A landscape with many valleys, sampled at points; each row gives a point and its height.
From any point a ball rolls to the lowest of the 2 points nearest to it. It stops when none of these is lower. Distance is the straight distance between rows; heights are no part of it.
z11: [ 77 -73  48  -9 -12 -38 -11  -5 -35  -1  30  33  34 -33 -12  29 -30  22
 -32  23  37 -45 -14  -4 -14 -11  65   6  13  29]  (h 29.0)
z939: [-32  42 -30  -9  22   2  29  16  38 -25  15  16 -15  67   2  31  -7  14
  25  -9 -19  65  -6  70 -19 -10 -22  27  13 -17]  (h 62.6)
z174: [ 42 -12  27  31 -38 -35 -45 -23 -10  18 -36   8   0   0  33  10  25 -26
  27  -7  17 -28 -33 -18 -16 -71   3 -35 -39  14]  (h 25.2)
z53: [ 34  56  75  -5  -3 -20  37  -7   0   8  38 -38 -13  84 -43  -5   0  29
 -61 -22  53  40  15  40  44   6  30  -3  50  -7]  (h 50.3)
z776: [-24  -1 -57  -1  49  23 -49  -1 -10  -4 -25 -27  -7 -41  13   4  48   5
  39 -23 -13 -31 -35 -37  -6 -14 -21 -14  -2 -34]  (h 49.4)
z879: [ 49 -84 -35  40  66 -10 -10  42  28  -1 -67  13 -25  14  18  42  16   7
  33 -21  13 -61   8 -21   6 -56  27 -77  -3 -16]  (h 42.4)
z517: [-34  60  -9 -16  42  15 -16 -13  27 -12 -29 -12 -45  45 -32  -4  38  27
  22   6 -24  51  50  23  36  25 -40 -32  26   4]  (h 78.0)
z723: [-51  70  -6 -36 -40 -25 -58  20   9   7   2 -25 -25 -12  13 -20  19 -20
  36  -6 -11  49  -7 -16  -9  24 -54   8  17  39]  (h 60.4)
z970: [ -8  52  80  -9 -12  21  10 -52  -6  -7   3   1  15  87 -25 -52   5  -8
   2  49  67  32  37  16  53   3 -13  -4  -8  32]  (h 57.4)
z311: [-41   7  38  29  -1   0  17   4   4  37  46   1  -2  23  25 -68 -26 -21
 -27  36 -21   2   3 -11  53  18  11  19  25   8]  (h 31.5)
z411: [-24 -45 -28  21   9  -6 -27  38 -29  11 -13  -3  -7 -34  32  -6  -1  -6
   9  14 -20 -65  -6 -30   4 -17  29  -3   6   9]  (h 44.4)
z760: [  2  10 -45   0  23   3  12  29  -7   1  16   4 -37 -20 -19   6 -37  32
 -21   3 -63 -10  32   9  -9  26  14  18  37  -4]  (h 20.0)
z391: [-35 -17 -31 -47  -6   6  -8  43  24 -21 -21  25  20 -10  43  37   3  -2
  11  11  30  21  29  15 -48  35 -22  30   4  20]  (h 34.6)
z398: [-20  42  -2  21 -43 -38 -39  11 -25  23 -19 -16 -57  -3  18 -36  -4 -57
  39 -25 -53   7 -31  -2 -22 -59 -16 -10 -14  19]  (h 56.9)
z577: [-15   2 -36 -32  -6   7  -8  18  -3 -24  40   9   5 -53   2  34 -30  47
  -4  -6  -5  14  -9   9 -21  35 -15  41  12 -38]  (h 57.5)
z465: [  8  35  24  10 -35  22  64 -27  23  11  27 -22  49  36 -11  -3   0  -5
 -37 -20  29  74 -20  35  36  -6  -5  12 -24 -31]  (h 59.0)
z886: [ 33 -34  32 -18 -30 -17   4  22  12 -17 -72  21  14  48  30  13  20 -43
  -5  38  34   3  50 -12 -49  -7  -7 -37 -15  79]  (h 30.4)
z56: [-12   8   8  -1 -14 -17 -31   4  -9   4 -14   9 -22  -1  23 -27  -1 -36
  34   9 -31  -9  -5 -13  -8 -24 -23  12  13  30]  (h 58.4)
z118: [ 29 -38 -41   0  49   2 -37   7  -2 -34  27  25  -2 -26  18  38 -44  17
  41 -10 -16 -22 -78   5 -31 -27   3  24   2 -57]  (h 62.7)
z385: [ 26  41  -2 -24 -81  -9   4 -31  10  16 -42 -14  26   3  14  21  22 -43
 -12 -36   7  43 -17  -4 -59 -31 -31 -53 -58  27]  (h 23.4)
z785: [-15  44 -60  12  22  14   5  13  -1  -6 -22  29 -38  -8 -18  20 -32  30
   6 -13 -76  11  27  21 -11 -11   7  -5  -7  -7]  (h 18.0)
z649: [ 25 -21  -7   6 -25  16 -12  -8 -11  33 -70 -14  13 -53   0  28  26 -16
 -35 -15  10 -56  45 -49  -1  -3  16 -51 -39   3]  (h 47.9)
z488: [-50   2  17  35 -16  23  -1  -8 -23   8 -31  13  -5  -3  14 -64 -22 -49
  -2  37 -28  -2  23 -22  45   2  -8 -11 -30  42]  (h 21.7)
z351: [-31  19  44  -6 -18  54  37  -5  20  18   7  -4  29  -6 -39 -52 -20  -3
 -61  52  45   8  72 -26  36  62  11   0  10  10]  (h 38.2)
z612: [ 25 -30   2 -31  43 -17 -47   1 -17 -16  42  -1 -16  -8  -6   7   0  33
  21   4   5 -26 -29 -11 -14   3  17  19  30   4]  (h 29.1)
z64: [-26 -22 -73  47 -40   3  -6  47 -16  22 -43   5   2 -60  13  28 -21 -25
  -3 -22 -14 -59  23 -19 -48 -19  21 -20 -32  17]  (h 46.0)
z2: [-24  57  -6   3  -6  29 -10 -57   2 -42 -33  26   1  36 -28  -6   6  -3
  30  20  -9  55  -7  44  16 -14 -27 -34 -46   9]  (h 74.9)
z670: [ 23 -22  13 -29  -8 -63 -32  40 -45  12  43   3  -4 -20   4   2 -22  16
  -3  -3  -5  -9 -27 -14 -23   8  21  38  61  16]  (h 25.5)
z191: [-33  46  41 -35   2  -6 -14 -20   8  17  70 -16  18 -14   3 -21  11  18
  -5 -22  -3  39 -54   1  10  34  -8  21  35 -38]  (h 57.6)
z911: [ 22 -54  -6  40 -10  46  72  -8  15  15   5  -2  53 -25  -3   2 -31   2
 -64  14  17 -18   7  -8  38  27  26   7 -30 -37]  (h 40.8)
z987: [ 24  29  36  48 -25  23  53 -63 -13  14  22 -15  41  52 -20 -27  -8 -10
 -37   1  13  34 -28  29  63 -25  19  11 -16 -29]  (h 57.2)
z682: [-21  16  36 -12  18 -13   4  29   8  12  30 -15 -28  56   2 -19  25  17
  16  -1  -6  12  15   1  40   5  -3  21  56   7]  (h 37.7)
z666: [-43  48 -98  31  13  12  -3  33  11  31   8 -11 -21 -43  12  13  -6 -24
  34 -79 -73   6 -47  -4 -34 -18 -25  20 -13 -39]  (h 50.5)
z818: [ 12 -39  20  -7  69  22 -38   0 -25 -53  36  35 -16  17 -13 -43 -19  18
  49  64   4 -29 -20  12  36  15  -3  28  18  -9]  (h 61.5)
z255: [-45  19 -30   8  -6  23 -11  11  -7   8 -23 -10   0 -75 -28 -15  -6  -3
 -23   4 -19 -33  48 -43   1  34   0 -10 -14  13]  (h 13.0)
z854: [ 41  39  62 -26   7 -36  15 -27 -25 -10  53   1 -27  82 -44 -25 -11  42
 -22  18  20  44   8  69  38  -5   2  19  41  -2]  (h 52.1)
z746: [  6  18  36  18   0  13  59  -1  20  17  46 -30  11  43 -27   7 -23  34
 -71  15  41  21  29  34  45  41  17  14  44 -11]  (h 48.7)
z576: [ 18  71 -22  21 -30  -4 -16 -29  -8  13 -31   4 -31 -22 -15   5  -4 -11
  -5 -46 -41  24 -26   9 -15 -36  -5 -32 -32   3]  (h 54.3)
z927: [ 69 -56  37   6  20 -17  10  -4 -36 -15  40  16   6  -1 -18 -13 -54  28
 -29  33  -8 -35  -5  21   2   0  50  15  24  11]  (h 32.2)
z989: [ -6  16  62  33 -24  48  30 -50  -3  17   2  -9  26  10 -18 -65 -16 -21
 -53  54  20  -2  36 -26  62  34   5  -7 -16   2]  (h 35.2)
z313: [-44  63  -7 -13  -1  32  -7 -19   8 -21 -29   8 -35  24 -24 -10   5   7
  12  14 -14  50  48  14   4  14 -32 -13 -23  13]  (h 76.6)
z761: [ 21  -1  62 -72  66 -50  -1  11 -17 -19  99  -5 -23  37 -18  -5 -10  41
  17  27  18  12 -17  31 -17  30  -4  57  66   5]  (h 55.6)
z706: [ 35 -50 -80   9  48   5 -58  16  -9 -21   1  -3  -8 -58  11  45 -53  28
  15 -25 -25 -57 -54 -22 -41 -13   5 -13   5 -73]  (h 60.6)
z216: [ 29 -62  -5  53  40  27  31  -7  30 -11 -30   6  -5  76  12  14  40  -3
  21   8  32 -23 -16  17  47 -25  14 -22  -5 -15]  (h 51.3)
z646: [ 32 -85 -37   8  72 -14 -39  36  14   0 -35  -3 -27   7  19  44  25  31
  46 -23  -4 -69 -24 -22  -3 -31  22 -31  26 -25]  (h 38.1)
z757: [ 39 -13  18  21   3 -27 -47 -20   0  16 -28 -26  -7  22  18  13  39  -5
  23 -26  -6  -1 -65  -2  -1 -53  -5 -38  -8  -7]  (h 29.7)
z159: [-30  96 -43   1 -36  -5  -3 -20  44  54 -34 -48 -21 -34 -24   3  69 -21
  -3 -84 -32  37   4 -16 -13   2 -38 -31 -12  -1]  (h 53.0)
z322: [-43  16 -54  46  -1  37   6  -3  -8  34  10  -7  -2 -92 -24 -40 -42 -11
 -29 -16 -61 -30  24 -27   1  33  13   5 -24   0]  (h 18.8)
z342: [-47  77 -90  17  -7   8  -7   8  11  36 -17 -35 -26 -61 -13   1  27 -18
   7 -88 -55  17  -5 -25 -22  -3 -31  -2 -18 -12]  (h 51.9)
z326: [-33 -28   7  16   3  60  51  18  22   7 -16   9  19  -9 -11 -19 -16  -4
 -56  27  17 -23  82 -29  47  53   8  -5   0   6]  (h 40.7)
z742: [ 34  55  26   8 -77  14  16 -36 -13  19 -37  18  11 -10  -6 -28 -32 -41
 -46   0 -10  19   6 -12 -26 -42   9 -26 -45  35]  (h 24.1)
z457: [ -1  26 -20 -44  21 -24 -14  54  12  -9 -20 -20 -44   0 -12  40  26  36
 -11 -32 -17   3  40   5 -39  22  -5   8  54  21]  (h 32.8)
z993: [-17  25   1  32 -14  37  37 -43  13  23 -69 -24   4   5  -2  -3  44 -39
 -15  -5  -5  15  59 -17  13 -17 -10 -48 -45  15]  (h 38.7)
z423: [ 30  25  21 -50 -33  -8 -19 -33   4 -18 -19  -8  15   1 -23  22  41  27
 -13 -16  26  21  12   4 -19   3  -8 -19   8  -9]  (h 29.5)
z499: [ -3  20  21 -42  -5 -16 -32   5 -42 -39  -1  41 -16  -5 -20 -16 -24  10
 -12  42  -7  -6  51 -11 -29  17  14   3  -1  53]  (h 51.2)
z780: [ -3  -5 -11  16   8  22  40 -32  -3  -4  56   6  30 -38 -18  -4 -44  23
 -22 -12 -24  19 -55  31  17   0  19  24  -5 -61]  (h 49.0)
z716: [-57  -4 -62 -17 -19 -14 -21  74  15 -22 -49  -1   1   2  45  36  -8 -24
  31  -7  -5   7  34   4 -65   9 -27  10  13  31]  (h 35.6)
z92: [ 49 -82   5 -17  46 -30 -39  12 -10 -13  16  -1   2 -36  21  39   9  30
  25  -4  21 -68 -43 -21  -6 -29  30   0  14 -19]  (h 33.5)
z893: [ 19  -2  69 -46  38 -58   1  -8 -28 -29  72  18 -12  64 -25 -22   3  25
  29  38  25  19   3  45  26   3  12  46  46   1]  (h 54.1)
z815: [  7 -65  47  -9  11 -31   7  12  -4  -1  24  -3  21  17  50  13  28  -8
  18   6  18 -14 -45 -13  -4  -1   7  18  19  -6]  (h 27.8)
z772: [-24  27  12  11  32 -16  25  19  24  22   1 -34 -32  61  13   1  48 -12
  15 -23 -16  21  -6  19  17 -21 -11   5  38 -16]  (h 39.9)
z601: [ 37   3  24  10 -54  17  41 -15  -8  -3 -55  24  24  21  25 -14 -15 -55
 -29  23  16   6  32   9 -32 -44   7 -28 -54  21]  (h 26.7)
z404: [ 30 -21  21 -23   3  -1 -24  -8 -40 -21 -44  31   7 -24 -26   5 -17  22
 -21  30  12 -41  79 -16 -18  29  34  -6   0  33]  (h 50.1)
z405: [ 20 -71  34  11  19  44 -34 -57 -21 -50   8  46  21 -14 -16 -36 -10  15
  12  42  34 -35  -5 -18  64   7  13 -23 -28  -6]  (h 68.0)
z107: [ -6 -54 -66  32  65  37  35  38  16  15  48 -14  20 -35   7  -1 -40  21
   0 -11 -40 -41 -33 -13   1  55   0  34  24 -59]  (h 34.4)
z161: [  7  47 -16 -56 -30 -14 -31  -6  11   3 -10 -14 -17 -27 -31  45  32  27
 -10 -37  -8  35  21  -8 -33  21 -18 -14  27   6]  (h 31.4)
z445: [ 37  33  44 -38  -4  -1 -26 -47 -16  10 -34 -16  -1  11 -31  -1  56  22
 -30   9  29   7  60 -42   3  -1  -1 -23  14  31]  (h 32.4)
z210: [-24  76  26 -45  -8   6 -17 -39  13  16  30 -41   4  -3 -18  -9  40  33
  -5 -37  24  63 -17   8  22  33 -33   7  28 -39]  (h 58.6)
z692: [ 23   3  32 -18  -4 -14 -12 -25   1 -20 -26   5   1  72  -5  15  51  -1
  35  28  31  47  -5  43  -8 -26 -18 -28  -3  38]  (h 57.3)
z625: [  9 -69  -5  -2  58  -1  -8  58 -13  14  -8   1 -21  -6  10   5   8  12
  -6  24  -7 -77  35 -31  19  18  26 -11  36  14]  (h 46.1)
z826: [ 30 -30  13 -37   3 -25  42  40  17 -14  29  35   7  10  10  55 -21  31
 -15  -5   7  22   4  56 -46   3  16  24  35   4]  (h 38.6)
z175: [  8  14   6  78   0  30  45 -46   6  15 -15  -2  16  41 -15 -14   9 -27
  -5  -7  -4  20 -42  33  59 -53   9 -27 -43 -24]  (h 53.4)
z560: [  5  -1  -1   3 -43 -19   9  15  10 -11 -45  15   4  23  39  24  -5 -32
  -5  22  -8  14  20  19 -47 -29  10 -16 -27  42]  (h 28.7)
z179: [ -4  -9  -8  50  -6  17   5 -11  13   8 -76  -3  -7  13  12  -2  29 -37
  28  -3 -28 -11   1 -11  11 -36  -3 -55 -59   6]  (h 41.7)
z556: [ -3 -52  -7  13   3 -11  11  -8  13  -1   5 -13  49  -1  43  34  26  17
  15 -29  20 -18 -56  -4   1 -18  -9  15  -5 -42]  (h 30.6)
z553: [-42  46 -71  58  16  17  42  22  -4  20  17  -2  -8 -64 -13 -18 -48 -28
  -4 -40 -69 -13  13  -5 -14  17   0  18 -29 -30]  (h 23.9)
z235: [-20 -10 -30  35 -59  -6  -8  26 -24  43 -39 -44   0 -57  19   4   1 -27
 -15 -22  -3 -64  40 -69 -11  -8  23 -26 -12  20]  (h 46.8)
z472: [  7  50  28 -31 -31 -12  50  -8  46   5  33 -12  17  49  -9   9  13  16
 -26 -17  54  82  16  61  -3  15 -11  15  13 -12]  (h 60.2)
z575: [-29  59 -91  24 -42 -28  -3  51  18  11  14   1 -47 -40  21  26 -17 -38
  40 -74 -50   9 -54   4 -64 -27 -19  36 -21  -7]  (h 48.9)
z232: [  7   4 -15 -17  21 -26 -16  54  -6  11  53 -17 -25 -24  -9   1 -42  25
 -25  -3 -36 -19   6  -1 -29  35  24  41  64  -1]  (h 23.0)
z430: [-11  20 -15 -12  21   9  50  15  46 -26  20   2   9  86 -14  28   9  25
   2   0  37  63  -2  82  18  19 -15  28  29 -20]  (h 61.7)
z735: [-12  -6  -9  21  50  29  10 -14  10  -3  85 -30  22 -32  -9  -9 -32  46
 -12  -8 -11  11 -75  15  16  32   3  44  26 -78]  (h 52.9)
z5: [ 26 -47  27 -49  70  -8 -33  13 -37 -49  69  38 -23  -7 -23 -25 -46  53
  41  63  11 -17  -9  14 -12  44  -8  56  32   9]  (h 58.5)
z765: [  6 -11  24  53  -2  -6  36 -17   3  27 -13 -31   8  47  20 -18  36 -40
  -9   5   2 -10 -26  -3  40 -49   2 -12   5   9]  (h 49.6)
z807: [-13 -57 -33  16  20   7 -50   2  14  14 -60 -22  -5 -23  28  14  48  -3
  49 -25  15 -52 -25 -43  -7 -23 -24 -46 -30 -24]  (h 46.4)
z151: [  4  84 -25   2 -69 -33 -33 -28 -21  12 -13   3 -75 -16   0 -12   8 -32
  33 -51 -65  37 -39   0 -33 -32 -17 -42 -24  27]  (h 55.7)
z935: [-18 -18 -61  42  49  31 -24  -5 -22 -26 -61  51 -35 -29   6  19 -45   9
  28  23 -42 -27  28   1 -13 -31  13 -48 -53 -16]  (h 18.2)
z898: [ 76 -52  13 -22  44 -10 -21  -5 -20 -47  28  41  -8 -27 -48  13 -56  63
 -20  35  -2 -36  23  20 -30  28  39   2   9  23]  (h 35.3)
z327: [  3  33  -5 -32  -9 -44 -47   9 -15 -26  10  27 -26  49  14  14   5 -11
  62  -1 -24  51 -54  36 -41 -51 -22  10 -16  14]  (h 59.5)
z209: [  8 -35  69 -40  60 -53 -29  28 -36  -3 106 -19  -7   5  11 -29   5  24
   8  25  21 -16 -39 -20  -9  28  17  60  72  -8]  (h 57.1)
z396: [-40  23  12  47 -21  35  20 -45 -13  34  -7   1  23 -26  -7 -70 -18 -42
 -20  19 -11  -8  15 -30  60   2 -10   5 -41  -2]  (h 29.2)
z531: [-11  -7   7 -16 -39   5 -12 -12 -20   8  44  -5  48 -87   9 -16 -40  -4
 -31  15  10 -26  -7 -33  -8  48  15  26 -11 -12]  (h 13.4)
z197: [ 21 -17  27  25  31  13  24 -11  27 -29 -25   4  -1  97  -3  22  21  -1
  20  27  31  20  -7  58  22 -33   4 -11  -2  -3]  (h 54.6)
z610: [  8 -52  66 -20  13 -24  46   3  -1   1  25   0  31  58  13  -7  38   9
 -19  26  60  -1  -5  10  19  -3  22  27  26  18]  (h 25.3)
z638: [ 26 -58 -65 -15  38  -3 -42  42  -9 -11  -6  -1   3 -62 -10  58 -28  46
   3 -21  -1 -67  -7 -26 -45  21  22  -1  15 -23]  (h 59.1)
z793: [-31   2 -79  12  35  22 -21  26  13 -30 -39  33 -31 -19   6  33 -25   7
  36  12 -40 -10  10   3 -43 -19 -18 -19 -24  -1]  (h 8.9)
z768: [-41 -37  21  21 -13  10  24  27  -3  22  16   9  11 -13  27 -38 -40 -33
 -16  54 -21 -13  11 -23  11  20   9  27  -3  16]  (h 27.5)
z424: [ -5 -12   9 -12   6  13 -22 -46 -24 -48 -32  47   3  41  -3 -22  -2  -8
  33  50  11  15  10  22  31 -22  -9 -27 -46  13]  (h 72.9)
z976: [ 39 -11  53  13 -17 -20 -35 -28 -32  -1 -42   3   6  -2 -11 -13   8 -11
  -5  16   4 -38  14 -28   0 -46  29 -32  -3  36]  (h 19.3)
z399: [-13 -35 -32 -27 -11 -11 -26  54  16   3 -31 -16  -9 -34   1  61  21  15
 -18 -16   3 -36  62 -14 -36  37  -9   5  32  12]  (h 33.8)
z840: [-26  29 -66  36 -61 -30 -17  40 -11   3 -33   7 -45 -22  29  26  -9 -56
  44 -40 -25 -19 -30   9 -82 -56 -24  -7 -39  25]  (h 47.7)
z52: [  6  32  59 -37  -5  14 -15 -49 -15 -29 -37  15   0  58 -37 -43  24   9
  11  49  45  36  70  17  20   0 -31 -28 -16  37]  (h 54.5)
z937: [-16 -61  39 -38 -11 -18  -4  37  13  -6  -2  15  19   2  28  -2  16 -20
   2  34  42 -11  38 -24  -9  37  11  34  11  40]  (h 32.7)
z485: [ -1  25  42 -66   0 -17 -26 -21 -25 -34 -25  47 -19  36 -33 -22   7  19
  22  46   5  18  83   7 -10   4 -12 -17  -6  60]  (h 52.5)
z790: [-14  28 -32  10  -1   5 -35 -19  -1   9 -27 -24  -8 -37   6   8  35   6
  44 -33 -37   0 -24 -16 -13 -21 -34 -19 -38  -9]  (h 52.2)
z594: [ -7  33 -37 -12  15 -12  -6  13   2 -35 -11  37 -45  59   5  15  -8  -3
  47   1 -49  50 -11  41 -32 -43 -30  -4  -3   3]  (h 60.9)
z868: [ 23  12  20 -78  30 -42 -35  31 -29 -43  86  31 -19  -6 -17  -8 -40  52
  38  22  -3   7 -16  14 -42  32  -5  42  47  -5]  (h 57.0)
z509: [-18 -58  -7 -45 -31 -14 -10  48   3  -8 -28   0  41 -32  36  31  21 -10
  -9  11  44 -23  41 -42 -31  26  -7  21  11  23]  (h 33.6)
z339: [-48  99 -40  20 -34  18  48 -42  42   6   6   4  19 -18  -6 -29 -13 -32
   6 -65 -20  70 -28  21   9  -5 -27  13 -50 -11]  (h 56.8)
z537: [-31   7   1 -16  44 -12 -11  20   2  13  69 -35 -11  -2  14 -16  -2  21
  18 -11 -19  16 -63   7  -3  35 -18  41  56 -64]  (h 55.9)
z824: [ -7 -79  -5  37  34  33  52   9  17  -1  15 -16  49   6  41  20  27  -5
  -7 -15  34 -32 -43 -18  56   1  -4   2  12 -62]  (h 34.7)
z569: [ 27 -44   2 -39  21 -10  13  37   1 -26  33  38   1 -22 -12  42 -38  45
 -32  29  15 -12  43  29 -35  38  38  43  22  11]  (h 37.4)
z419: [-31 -10 -74  50  48  25  43  48  22  28   9  -8   3 -37   1  -2 -35 -12
  -2 -17 -53 -31   0 -16   5   9   4  24 -19 -36]  (h 28.9)
z142: [  5 -26  47 -34 -40  -5  34  17  23   8 -32  -1  46  30  44   1  25 -50
  -9  24  49  15  49 -10 -17  20  -6  14  -3  59]  (h 31.7)
z730: [-11  64  40   4 -55 -18  77   1  59  40  13 -25  25  36  26 -19  17 -54
 -36 -35  -6  65 -23  29 -13 -17 -11  19  -9  10]  (h 44.3)
z917: [-33   1   8 -14 -12  18 -15   0  14  25   9 -29  22 -53 -12 -29   3   5
 -29   8   9 -16  28 -42  28  51 -13  17  18   0]  (h 6.6)
z549: [  8 -19   8   6  12  17  11  -5  -4  12  12  -7  15 -14 -10  11   9  16
 -15   6  -5 -18  17 -12  34  19   5  10  17 -22]  (h 13.6)
z588: [  38   56    0   21 -109  -13   -3  -32   -8   14  -40    0   -5  -21
  -10    8    2  -61  -23  -44  -11   26  -17   -2  -30  -39   -6  -29
  -51   30]  (h 20.9)
z838: [-22  26  13  15 -27 -27  46  13  39  26  18 -28  -2  70  37   6  54 -30
   4 -38 -11  65 -33  54  -5 -25 -31   8  16 -11]  (h 42.3)
z59: [ 15 -44 -27  36  15   1  -5  -3  26  23 -92 -29   1 -10  36  48  65 -28
  24 -36   8 -27   8 -32   0 -50  -2 -79 -43  13]  (h 44.2)
z60: [-22  34  14 -35 -16 -14 -37 -26  20  22  -3 -51   4   5   0   2  83   0
  22 -48   5  44 -40 -14   4   9 -38  -2  18  -6]  (h 59.6)
z96: [  8  44  45   5  -9  37   4 -41 -15  20 -60 -13  -1  28 -26 -32  31 -24
 -28  17  13   1  80 -42  13  -1 -13 -47 -15  28]  (h 35.7)
z839: [ 34 -30 -30  -4   1  16  -9   7 -23 -16 -58  15  -3 -51 -16  31 -10  26
 -37  19   1 -66  72 -47 -25  11  40 -52 -25  20]  (h 49.1)
z152: [-42  33   7 -44   3 -44 -49  40 -14   1  -5 -12 -24 -13   1 -17  -4   2
  35  20  -5   8  21 -23 -10  27 -22  20  36  27]  (h 59.7)
z314: [ -8  25  85 -10   8  33  17 -10  -7  -8  39 -14   1  76 -57 -51   0  15
 -28  34 101  11  51  25  82  44   7   5  25  25]  (h 59.4)
z627: [ 69 -30  40 -14 -28 -26 -13 -36 -25   7  23  12  43 -38   0  33 -13  25
 -22  -6  16 -17 -57 -11 -25 -24  23   6 -23  -6]  (h 24.4)
z930: [-26   0 -71  26 -60 -42 -35  50 -16   0 -46  22 -21 -31  36  36 -32 -24
  10   1  -9 -21  15   8 -71 -42  -6 -15 -36  36]  (h 46.9)
z659: [ -5 -58 -44  15  37  16  -5  43 -16  -7  45  -2  -4 -64  25 -13 -63   5
   9  23 -21 -43 -53 -21 -31  42   6  42  19 -51]  (h 38.5)
z195: [  2 -75  -7  18  53  43 -23 -17 -10 -31  10  40  10 -13  -4 -42 -40  14
  23  64   1 -48 -29 -22  48  16  14  10   0 -16]  (h 65.2)
z73: [-63  62 -23 -12 -22  14  35 -11  19  11  17  -3  19 -20  -1  -4  -7 -21
  -9 -35 -20  53 -10  11 -11   9 -18  12 -18 -10]  (h 57.7)
z653: [ 17 -53 -33  39  61  27  24   7  31  -4 -52   8  -6  20   6  41  10  10
  -9   4  -3 -33  31   3  32 -36  19 -42 -19 -22]  (h 47.1)
z208: [ 13  18  -8  37  14  -6   1 -17  32  20 -25 -36 -10  63   8  24  65   4
  32 -40 -20  18 -41  26  10 -48 -14 -24  -1 -13]  (h 35.5)
z454: [-18  24  58 -11  16 -30   1  26 -10  23  57 -18 -24  33  14 -59 -11  -2
  -8  50 -16   4  12   9  39  19  12  41  49  16]  (h 34.8)
z309: [ 45   8   8 -19 -46  -2 -13 -46  14 -12 -33  -9  46  -8   2  51  28   3
  -7 -29  21  21 -29   0 -27 -22 -12 -28 -45  -2]  (h 26.4)
z810: [-25  56 -43 -24 -87 -26 -43  15 -16 -10  27  11 -15 -61  -4   2 -38   0
  12 -32 -12  31 -41 -12 -52  19 -12  31  -2  12]  (h 55.0)
z606: [ -9 -46 -23  20  36  71  56  24  30   3 -29  -6  -2   3 -34  19  19  20
 -48   7  24 -40  76  -2  56  62   8 -12  14 -21]  (h 43.5)
z17: [ 35 -37  52  11  15  21  23 -19 -14 -13  -5   2  11  23  -8  -9  11  16
 -27  25  20 -31  42 -12  54   8  26 -12  11  20]  (h 20.1)
z350: [ 40 -10  46 -15 -42 -10  -1 -39 -18  11  45   9  43 -49   5 -14 -30  -6
 -52   8  14   2 -23  -4   3  15  22  15   1 -10]  (h 18.9)
z496: [-29 -56 -52  41   6   6 -41  33 -24  10  23   3   8 -56  35 -21 -39 -20
  22   0 -25 -73 -47 -42 -13   7  -3  13 -13 -18]  (h 42.0)
z50: [-16 -33 -63 -19   8   9 -31  45  -1 -21   0  21  20 -49   9  48 -40  42
  22  -3  -3 -32  -8  -7 -49  10  -1  25  -4 -22]  (h 58.3)
z291: [ 27 -88  62 -47  73 -39 -11  11 -35 -21  80  31 -13  19   6 -27   9  10
  35  38  39 -44 -47 -16  18  23  20  51  41   6]  (h 58.1)
z26: [ -9  32  71   7 -38 -38  54  -3  15  35  44 -17  16  65  24 -45   9 -29
 -32  -3  26  47 -12  30  19  -5   7  13  28   8]  (h 46.2)
z71: [ 33   2  29 -51  -9 -28 -29 -18  -2 -32   6  35  -8  40  -1   7   7   7
  33  21   7  41 -17  54 -18 -31  -9  -1  -9  24]  (h 58.2)
z176: [-13 -21  19  14  44  50  44   9  22   4  14 -37   7  38 -38  10  30  54
 -36   2  50 -10  51  19  59  51  12  14  43 -19]  (h 46.5)
z447: [ -5 -87 -23  35  13  56  56 -18  13  12   9 -17  69 -22  17   4  35 -15
 -35 -15  37 -27 -18 -32  63  33   7  -1 -32 -51]  (h 38.0)
z731: [-30  45 -25 -34 -38  -8   4 -12   0 -12  40  13   2 -59  -5  14 -28  18
  -8 -40 -16  40 -58   7 -28   9 -14  35   2 -29]  (h 56.2)
z31: [-14 105 -21  -9 -73 -11  18 -38  18  51   3 -25 -15 -31 -14 -21  23 -39
  -7 -86 -33  48 -27 -26  -5 -12 -21 -20 -23  15]  (h 53.9)
z207: [ 34 -18  98 -32   7 -37  63  -4  -8  -7  62  -1  25  81 -17  -3  15   1
 -29  39  83  25  24  45  24  24  32  35  39  10]  (h 27.9)
z23: [  8 -38  13  11  17  49   2 -48 -19 -47 -14  44  25  40 -25 -41 -19   7
  25  64  39   4  13  18  70  -1   3 -21 -21  -1]  (h 70.7)
z55: [ 10   2 -15  53 -12  44  61 -46  10  -4  33  10  39 -28 -23 -22 -65   1
 -38   9 -26   9 -22   8  22  10  12  15 -40 -36]  (h 44.9)
z124: [ 21 -20  62  19 -33 -24  28 -14  -6  39  22 -24  24  24  33 -41  19 -56
 -22   3   9  -2 -17 -11  26 -28   7  14  18  14]  (h 47.8)
z899: [ 16 -53 -37  26  59   9 -53  -4 -11 -33 -34  44 -34 -26  14  11 -41   8
  48  31 -19 -56  -5 -16   3 -44  27 -46 -33   1]  (h 21.6)
z46: [ 32 -38  -8  44   9 -12 -27 -17 -34  -6 -54  25 -26 -37  -4  -6 -22 -10
   1  36 -19 -61   7 -38   0 -39  37 -59 -32  26]  (h 9.8)
z259: [-18  35 -19  22  62  35  11 -20  16 -10 -14 -28 -44  72 -41  21  38  45
  25  -4   4  25  20  41  43   6 -13  -4  25 -34]  (h 80.2)
z812: [ -3 101 -22   3 -83  -1  44 -26  45  26  -5 -13   0  -3  -4 -19  18 -58
 -13 -87 -12  76 -45  25 -14 -14 -25 -15 -44  -1]  (h 54.9)
z889: [-27  36 -50 -11 -63 -26 -40  -2   2  12 -15 -26  -4 -54  20  26  13 -15
  31 -41  -5  27 -34 -30 -48 -14 -34  14 -16   4]  (h 54.0)

Two balls start at each pair of points below. Name the first point that both come to, or write -.
z812 / z790 => -
z810 / z391 => z588
z716 / z73 => z588

Write out the way that a ball takes from each point below.
z291 => z209 > z761 > z893 > z854 > z53 > z746 > z176 > z606 > z326 > z351 > z989 > z396 > z488
z939 => z594 > z327 > z71 > z692 > z197 > z216 > z653 > z879 > z646 > z92 > z612 > z670 > z232 > z760 > z785 > z793
z706 => z638 > z50 > z577 > z731 > z810 > z889 > z790 > z776 > z807 > z59 > z179 > z993 > z96 > z445 > z423 > z309 > z385 > z588
